A landscape with many peaks, sampled at points; each row gives a point and its height.
From any point a climber takes the steepest step (rise divided by distance) to one of its 3 nearest points. It stops when none of these is higher. Distance is the straight distance between rows; heights are no part of it.
(217): [ 43 -29  28 -19  24 -48 -49 -29 -11  -4 -28 -18]  h=3.5
(680): [-21 -15 -11  49  16  -8 -37 -49 -37  56   1  12]  h=47.1
(161): [-14 -10 -37  39 -14  30 -14   9 -17 -17  29 -13]  h=36.1
(470): [-38  49   7 -42 -26   0  61  42  22 -11   6 -24]  h=37.1
(648): [-22  30  17 -25  -3   7  36  24   5 -17  -1 -26]  h=35.1
(596): [ 43 -40  -5  -9  -7 -16 -12  45  -5 -16 -25  -6]  h=60.9
(370): [-31  35  30 -47 -30  -9  49   7  40 -13  21  -2]  h=44.1
(265): [ 15  21  31 -59  21 -31   3 -15  16   3 -27 -18]  h=54.4
(291): [ 35   6  22 -34  33 -28 -12 -52   2  22 -25  17]  h=2.6
(532): [ 12   7  42 -15  -1 -28 -15 -81  33   8  15  46]  h=3.8
(672): [ 16 -29 -25  39  -6   1 -28  -4 -18   1   9  -2]  h=11.4
(510): [-33  39   2 -14  -7  37  44  -2  23  -7  17  30]  h=30.4
(673): [-14  13  -2  18   7  -4   1 -51   8  41   7  50]  h=8.5
(13): [ 14 -23 -50 -19 -17  20  12 100 -16 -16 -18 -24]  h=38.6
(17): [-16  20  -2   3  17  29  13  -5  -1  -6  10   6]  h=27.2
(302): [ 36 -11  -8 -25 -33 -35  16  84   1 -25 -38 -43]  h=46.3
(111): [-40  20 -20  41  -9  25   9 -43 -13  59  20  50]  h=45.1
(278): [-20 -15 -19   5 -29  25  13  69   7 -36  15 -28]  h=42.1
(306): [ 21 -35 -58  19 -21  31   2  57 -21   3   2   1]  h=34.8
(22): [-44  41  14 -23 -20  34  58  24  26 -18  19  -7]  h=33.6
(348): [ 18  -1  25 -24  23 -22 -13  -2   3 -12 -18 -26]  h=14.3
(52): [ -2  11  32 -16  24   1  11  10   8 -15 -11 -31]  h=23.2
(624): [-15   5  -3  17  -5  34   8  28  -3 -27  12 -30]  h=26.3
(556): [-46  27 -22  30   6  52  22 -16  -3  22  33  27]  h=41.8
(485): [ 27 -24   2  35  15 -34 -51 -35 -24   7 -19  -3]  h=18.5
(206): [-52  24 -15  14  -9  59  31  38   6 -37  21 -23]  h=24.8
(711): [ 41 -47 -23  18  -4 -10 -30  21  -9  -6 -11  11]  h=47.0
(734): [ 11 -28 -31  -1 -20  19  12  70  -8 -21  -5 -10]  h=41.1
(381): [  9  13  13  -8  22  17   5 -20   4   6  -6  16]  h=18.4
(335): [ -6  15 -12  30  24 -12 -16 -50 -17  59  -8  21]  h=24.9
(402): [ 17  -7  -1  29  34 -21 -37 -46 -23  29 -15   6]  h=10.7
(469): [-11   9  25  14  -7 -14  -2 -76  21  27  28  54]  h=5.4
(661): [  4   0  -4  38  26  -5 -19 -32 -19  14  -3   2]  h=9.8
(427): [ 36 -31  31 -17   3 -30 -26  19   3 -22 -30 -26]  h=9.1
(683): [ -7  18  29  -7 -17  -3   2 -57  30  -7  32  33]  h=3.1
(221): [-17  38  17 -37   1   5  28   8  23  -7  -2  -1]  h=40.9
(574): [-54  42 -28  10   2  69  42  16  -4   3  35  15]  h=38.5
(681): [ 45 -31   5  11  11 -27 -36  -9  -8  -7 -15  -4]  h=32.2
(23): [  1 -19  -2  -3 -21   5   8  60   2 -43  -1 -30]  h=45.8
(164): [ 11 -42 -20  48   1 -32 -58 -30 -32  38  -8   9]  h=1.3
(671): [ 32 -36 -50   9   1  14 -16  52 -28  -2 -18   3]  h=38.9
(35): [-12  27  13 -20   2  -3  21  25  14 -30  -8 -48]  h=30.7
(293): [-34  15 -32  33  -1  41   7 -11 -21   1  27  -5]  h=41.0
(135): [-27  16 -15  21   5  40  24  23  -3 -24  18 -20]  h=26.8
(195): [ 21 -23   1 -16 -26 -19   0  54   6 -36 -23 -27]  h=51.9
(443): [ 27 -40 -28  10 -11   3 -15  36 -10 -14  -1   9]  h=47.3
(690): [-45   8 -18  49  -3   6  -8 -51 -20  77  10  49]  h=38.8
(317): [  3  22  30 -54  10 -19  22  -8  25  -1 -10  -8]  h=48.0
(655): [ 53 -32  33 -30  23 -53 -42  -9  -4 -18 -37 -26]  h=5.3
(126): [-24  17 -19  33  17  23  11 -27 -14  32  11  22]  h=50.5
(73): [ -3 -29 -41  27 -29  33   3  48 -10 -21  20  -6]  h=37.2
(543): [-10 -10 -27  52   6   4 -27 -27 -32  26  17   2]  h=25.0
(184): [  2 -19 -17  20 -13  23  -8  27  -8 -21   8 -14]  h=31.2
(122): [  2  16  13  -7  17   1   7 -37  14  17  11  32]  h=12.8
(551): [ 12  17  11  -1  21 -11  -6 -54  10  29  -6  41]  h=9.4
(644): [ 27   1  22 -24  37 -22 -19 -26  -1  -1 -27 -22]  h=8.6
(552): [-27  18  11   1 -14  27  31  47   4 -28  10 -40]  h=30.2
(4): [-24  33  12 -13   3  19  32  -7  14  -1   7  20]  h=34.4
(108): [ 44 -53 -10  34   4 -40 -52 -16 -24  24 -20  14]  h=9.5
(312): [ 19  -8  25 -37   0 -42  -3  25   7 -21 -29 -58]  h=4.2
(514): [-12  11  53 -32  -8 -31 -12 -68  38  -5  24  23]  h=3.2
(230): [-10  21  33 -56 -14  -8  30 -11  30  -3  10  23]  h=49.5
(591): [-21  48  21 -57 -23 -27  45  18  37  -2  11 -10]  h=41.2
(234): [ 25 -55 -44  31 -16  -6 -35   7 -42  38  -4  21]  h=1.2
(641): [ 19 -27  16   8   4  -4 -17  13   1 -26 -14 -15]  h=17.9
(386): [ 10  15  34 -43   5 -28  -4 -47  22   5  -3  29]  h=2.5

For each start below, name the point where the climber stops.
(655): (596)
(648): (265)
(690): (126)
(624): (596)
(108): (596)
(217): (596)
(470): (230)

Two climbers start at each pair of points below. Name the first point that both come to, or write -.
(673), (17): (4)
(312), (348): -
(22), (278): -
(552), (734): -
(35), (206): (648)

Call two points neighbours if one is among the 3 nearest of the other. Go from one point of each pair to the other, from neighbour to neighbour, staying as high as possible. Name the lowest point that can't be avoided.
(126), (230): (510)
(126), (596): (161)
(230), (265): (317)
